Points, in no order, along strands that fork and pass close to each other.
(in the rows, 128 means zero)
Two points are linked if the straight distance between their rows is under 123.
<139>: [101 156 167 159 138  98 135 113 107 120 124 172 144 162  75 157 116 105
 126  90 135 135 167 162 117 147  94]
<773>: [131 145 152 168 114 136 133 160 106 161 137 180 144 195 126 134 130 114
 142 149 104  97 133 176 128 133 145]
<654>: [110 110 159 119 110 138 175 115 149 148 131 101 131 111 127  90 125 172
 169 129 117 108 114 161  97  86 159]
<180>: [133 122 184 100  90  63 131 116 162 123 100 111 130 112 158 188  87 139
 104 117  87 144 168 138  85 106 145]
<1042>: [169  88 164  93 105  69  88 119 126  98 127 144 134 139  94 198 130 156
 143 107 129 163 159 106  95 100 107]
<278>: [104 107  86 162 143 167 144 198 146 126 120 173 137 156 178  99 116 133
 120 187 108 112 141 108 145 113 157]
<970>: [138 143 117 121 161 140 115 136 111 103 137 144 158 109 151 125 129  80
 106 106  94 141  83 125 212 155 105]
<243>: [149 125 117 102  98 112 105 131 168 152 127  80 100 117 126 155 124 181
 132 113 155 104 118 130  39 101 120]
<881>: [114 138  99  98 173 145 155  99 126 101 146 139 135  81  78 106 136 131
 147  88 151 149  90 111 133 122 100]
<991>: [100 119  96 111 147 160 157 174 186 135 113 124  75 128 180 120 134 147
 138 136 146 109 113 123  99 114 151]
<821>: [144 134 145 129  81 120 156  87 171 181 115  71 144 121 192 131 119 160
 147 151 114 115 175 146 102 121 187]
<155>: [120 156  75 148 111 137 132 117 134 147 124 115 115 209 141 137 111 127
  80 132 139  93 131 106 103 178 107]
<873>: [110 155 139 152 144  86 125 116 133 112 135  65 140 134 136 109  83  69
  90 114 102 133 139 162 156 205 110]
<373>: [104 176 125 132 147  95  92 116 175 123 125  97  72 131 131  93 113  83
 103 128 145 146 146  71 109 147  81]
<856>: [140 110  97 110 136 161 123 147  90 117 110 228 112 100 135 126 151 137
 105 117 139 132  49 103 147  94 149]
<70>: [159 125  99 134  98 169 102 157 125 175 138 145 101 112 123 140 162 160
 181 153 178  85 153 144  77  94 146]
<536>: [166  89 124 100 136 141 125 124 123 131 133 163 110 122 145 136 187 147
 189 126 165 139 120 114 151 119 130]
<137>: [104 121  75 121 168 180 174 117 114 100 152 154 148 105  70 110 120 123
 133 131 127 134  67  82 156  88 126]
<415>: [ 98 164 173 138 111  77 125 118 110 164 143 134 110 151 121 120 108 109
 128 164 132 125 167 139 134 195 137]
<865>: [123 154 108 140 107 134 116 142 101 147 122  80 117 195 145 145 102 109
  66 130 142 100 123 135 159 196  90]
<1031>: [152 105  98 133 155 177 179 157 169 102 140  90 174 113 152 121  90 153
 100 106  64 114  97  85 140 111 132]
<603>: [127 146 186 102  98  36  93  86 136 133 124  67 112  91 155 149  92 105
  82 135 110 172 173  85 131 156 124]
<918>: [123  85 131  97 108 206 150 199 155 159 151 111 160  70 139 101 146 174
 123 182 117 112 119 141 154  67 150]
<274>: [134 140 128 105 123  93 133 107 167 119 125 112 120 135 125 160 113 154
 135 106 142 135 137 115  73 133 108]
<838>: [ 98 168 129 123 144  84 109 130 158 113 127 147  80  98 100 108 115  99
 136 134 171 163 130  79  86 142 101]
<369>: [161 133 125  85 123 144 158  94 157 133 126  51 136 110 147 109 110 169
 130 111 117 134 105 110 127 114 169]
<84>: [153 142  60 114 116 197 125 133 140 129 106 150  84 130 143 120 176 142
 149 179 182 117 119  93 123 115 152]
<679>: [114 134 127 157 147 110 158 120 158 102 116  69 151 151 161  73  76  94
 100 122  74 148 144 124 129 167 132]
<358>: [114 145 181 122  94  33 120 102 136 124 109  71 125 120 173 160  65 123
  72 112  95 170 175 139  89 149 146]
<466>: [152  75 217 106  81  90 121 103 120 154 122  87 123  76 162 158 162 182
 159 105 119 133 131 162 107  80 166]
<101>: [120  91 173  95 107 137 161  95 114 144 117  73 136 113  90 126 176 173
 152  91 126 133  97 175 109  77 151]
<566>: [128  92 131 125 125 156 147 162 177 155 118  87 127 110 171 119 124 175
 170 156 120  87 145 176  95  77 172]
<959>: [169  71 140  97 131  85 103 140 102 102 133 178  84 119  82 165 167 163
 167 103 161 152 138 104  85  91 119]
<495>: [115 116 163 129 169  99 162  90 137  99 120 129 125 124  77 158 132 123
 184  79 125 142 121 138  98 104  95]
<50>: [159 157 119 163  94 132 109 153 116 174 138 175 124 158 119 158 147 135
 161 144 133  92 157 163  86 111 150]
<281>: [146 132 176 136 142  94 104  93  66 123 141 176 152 122  83 119 163 108
 158 128 134 151 138 145 185 171 122]
<1021>: [137 145  92 166 129 133 135 142 138 134 125 123 161 185 147 122 112 155
 116 138 132 101 139 154  74 135 125]
<899>: [153 142 136 118 147 156 151 116 137 118 136  80 172 114 137  98  94 146
  97 101  98 149  87 127 134 124 142]
<14>: [174 105 122  81 118 145 133  81 171 135 125  48 114 119 168 118 148 149
 168 133 141 139 126  80 140 152 139]
<439>: [122 176  62 135 133 166 112 118  97  99 114 164 102 168 138 142 128  94
  72 133 140 124  87 114 162 167 114]
<783>: [170  84 180 108 116 124 111 147 150 141 121 159 118 134 171 160 157 110
 160 118  94 140 154 164 171 143 134]
<978>: [138 136 130 124 133 103 114 111 137  98 122 168 101 153 121 183 137 115
 175 129 131 127 147 122 109 142 113]
<1018>: [141 119 125 128 154 140 114 143  85 124 120 207 141 107 135 125 148 108
 117 110 116 147  63 125 193 127 129]
<13>: [121 124  97  92  93 130 110 162 144 156 141  72 117  97 109 122 144 179
 132 110 130  64 103 176  77  81 127]
<703>: [141 138  71 119 107 193 133 169 152 160 146 124 106 116 117 114 165 176
 142 165 170  93 109 130  78  87 158]
<746>: [159 120 159 111 147 126 128 134 128 132 120 117 143 135 165 148 117 113
 131 108  97 141 116 144 184 160 125]
<11>: [139 116  94  92 130 166 113 124 126 140 140 155  83 105 133  93 193 160
 162 150 187 139 107  80 138 128 143]
<696>: [160  86 149 129 159  99 112 109  73  99 127 206 112 112  70 135 191 142
 150  90 159 171 113 119 121 111 100]
<238>: [106 167 111 138 159 125 130 141 104 113 131 124 147 145 132 100  85  67
  90 112 108 132 111 143 177 171  96]
<97>: [131 145 159 143 154  64  94  94  80  95 155 155 145  86  63 134 141  74
 165 120 149 177 171 137 152 149  80]
<657>: [171  84 153 113 142 165 118 160 145 123  99 156 109 109 186 141 167 127
 175 133 135 132 140 140 160 118 149]
<2>: [109 118 175 163 124 146 193 126 132 129 130  88 178 122 123  91 104 169
 134 122  86 112 102 144  99  63 169]
<531>: [152  83 141 135 171 148 122  93  72 110 109 193 137 103  49 119 183 133
 130  73 162 162  68 125 147 104 124]
<223>: [140 163 135 122 128  71 108  46 122 102 154  89 165  78  86 124 118 107
 136  99 168 179 166 123 119 162 107]
<786>: [ 76 167 102 165 127 116  96 107 116 121 125  49 138 171 121  54  96  75
  56 127 142 114 158 102 126 177  84]
<92>: [ 79 164 106 178 163 123 161 132  96 100 106 193 163 154  84 113 105  97
 109  85 127 120 138 176 127 151 112]
<888>: [108  99  79 116 101 174  89 212 142 161 144  87 142  79 107  98 140 188
 129 146 115  54 108 175 106  61 136]
<255>: [121 136 112 148 151 149 146 158 160 117 122 151 123 139 167 102 119 111
 141 154 125 122 121 129 141 139 139]
<108>: [170 130  88 113 105 151 110 115 121 134 114 133 104 178 180 182 155 125
 128 136 144 123 152 110 150 155 114]
<126>: [150 119 155 148 124 168 158 158 140 145 135 115 183 134 159 105 116 147
 132 170  81 120 153 126 167 115 166]
<592>: [124  88 109 132 142 207 143 204 161 140 119 142 139  93 184 116 130 156
 132 185 118 113 138 145 155  87 157]
<601>: [142 142 183  94 113  64 106  85 140 133 122  85 119  83 174 113 126 132
 121 114 112 181 142 110 134 154 162]
<966>: [150 177  78 120 115 129  88 105  95  81 122 164  79 138 108 136 155  92
 117 128 158 148 114  83 157 176  94]
<751>: [163  99 129 142 147 188 167 149 160 128 122 103 152 155 171 143 119 125
 157 141  71  99 137 146 157  97 177]
<452>: [129 130 161 180 151 154 149 120  95 141 132 175 158 156  92 116 139 114
 156 124  93 126 120 157 169 110 134]
<313>: [107  92  82 150 124 201 103 214 136 162 138 118 160  50 120 123 141 178
 134 179 110  72 121 155 142  40 153]
<731>: [ 79 168 167 142 100  60 102 105 122 153 144  98  94 156 109 112  89  96
  87 168 158 114 184  99 117 204 103]
<25>: [101  86 133 142 155 172 155 158 118 149 140 163 152 100  84 114 129 147
 112  98 110 114  54 134 127  50 124]
<723>: [141  89 191  88 112  83 129  91 114 151 122 116 119  93 108 130 169 179
 148  99 153 152 106 145  89  91 143]
<960>: [120 132 136 116 125 101  97 128  50 112 148 181  97 140 119 140 149  81
 151 140 138 135 133 146 208 186 102]
<492>: [133 109 122 119 122 163 124 161 199 156  95  92 113 130 198 117 135 150
 143 166 137 110 172 136  89 124 159]
<95>: [125 135  88 133 166 140 127 107  91  98 111 200 139  81  61 120 141 121
 125  73 160 162  93 125 150 111 113]
<1034>: [104 176  99 155 161 124 116 119 148 120 118 102 128 150 128  54 111  95
  62 127 147 132 115  83 117 156 100]
<457>: [147 157  75 121 115 165 133 130  96 120 126 173 118 177 150 178 141 106
 129 131 123 117 108 136 169 142 129]
<404>: [ 92 141 145 129 102  90 101 144  92 131 140 169  75 153 131 145 128  93
 150 177 145 126 169 142 162 182 117]
<805>: [132 151 142 104 111  90  86 131 107 125 141  91  92 148 143 167  94  94
  81 118 138 125 146 120 171 197  69]
<378>: [105 142 112 179 120 133 176 137 106 132 140 127 187 211 119 109 101 132
  99 157  96 110 146 130 111 148 145]
<477>: [129 113  68 146 158 189 181 138 130 113 158 129 162 124 126 140 112 151
 107 158  93  99  90  68 149  89 127]
<203>: [138 131 140 146  95 146 154 124 156 158 119  92 177 160 194 117 110 139
 131 183  96 104 184 156 126 140 182]
<222>: [116 145 147 110 139  78 101 127 107  90 142 178  83 113  74 163 131 105
 156 130 153 173 147  84 107 153 103]
<804>: [136 157  59 135 107 184 103 129 145 151 116 115 100 201 172 143 133 122
 105 162 147 104 148  93 138 151 113]
<1036>: [121 102 163 153 145 148 158  99 129 129 107 154 131 131  80 133 155 115
 182 105 122 147  95 144 131  81 127]
<382>: [120 183  78 128 129  98  67 107  99  87 126 150  77 107  80 140 135  60
  92 119 161 164 145  87 141 170  60]
<131>: [129  77 100 109 131 202 137 174 122 148 144 157 143  99 103 138 163 155
 138 134 108  91  60 147 152  50 135]
<64>: [ 77 134  88 183 152 135 162 149  91 115 125 159 165 189  96 114  95 102
  97 137 114  92 117 155 132 156 131]
<709>: [111 126 175 111 144  79 135  60 131  90 135 110 151  81  84 132 118 107
 178  90 132 170 147 135 120 125 116]
<641>: [125 168 108 110 127  83  89  80 108 102 161 101 118 112  91 134 128  68
 102 114 171 163 154 114 140 180  63]
<924>: [ 85 138 153 167 151  86 172 134 173 110 132 109 148 163 144  92  90 115
 138 114  95 130 143 145  99 154 146]
<663>: [109 109 144 185 135 138 160 157 108 129 126 150 192 140 125  89 105 158
  99 129  90 100  95 157  88  95 144]
<429>: [ 51 148 132 169 116  81 117 133 102 141 150  65 110 169 103  95  88  97
  69 138 162  94 176 135 120 196  81]
<186>: [140 117 202  89  87  56 101  90 139 119 116 102 136 113 112 205 104 145
 135 113 125 159 156 117  70  91 126]
<96>: [132  96  76 109 124 186 141 177 127 123 135 189 100 102 141 131 152 149
 133 126 148 111  65 136 131  71 138]
<1040>: [140 130 134  81  90  85  49 117 133 127 126 114  84 156 152 172 127  95
  96 134 160 148 175  63 153 177  79]
<650>: [111  98 169 165 152 143 155 145 132 135 115 165 167 121 106 106  99 119
 100  88  89 132  76 170 109  75 142]
<107>: [147 137 155 105 103  96 142  67 159 147 110  78 113  89 197 140 115 150
 126 137  91 141 166 120 117 148 208]

A fork is a point with three links. Follow the links from the first point to the second and name the forks in between, in order.
<238>, <155> -> <970>
<1021>, <1036> -> <155>
<101>, <731> -> <654>
<865>, <96> -> <155> > <970>
<13>, <679> -> <654> > <970>
<657>, <313> -> <970> > <654>

Follow the links from the first point to the second, and from the first to the third. Name the last point that the two ways share.
<1036>, <924>, <2> -> <970>
<1040>, <139>, <783> -> <155>
<786>, <466>, <25> -> <654>
<466>, <873>, <709> -> <970>
<838>, <466>, <783> -> <654>

A fork is a point with three links, a tip a point with one. Leave the first point through the second and follow the links. Name the first fork or tip that comes.
<84>, <703> -> <155>
<126>, <203> -> <14>
<960>, <404> -> <654>
<641>, <223> -> <970>
<14>, <369> -> <751>
<222>, <838> -> <97>
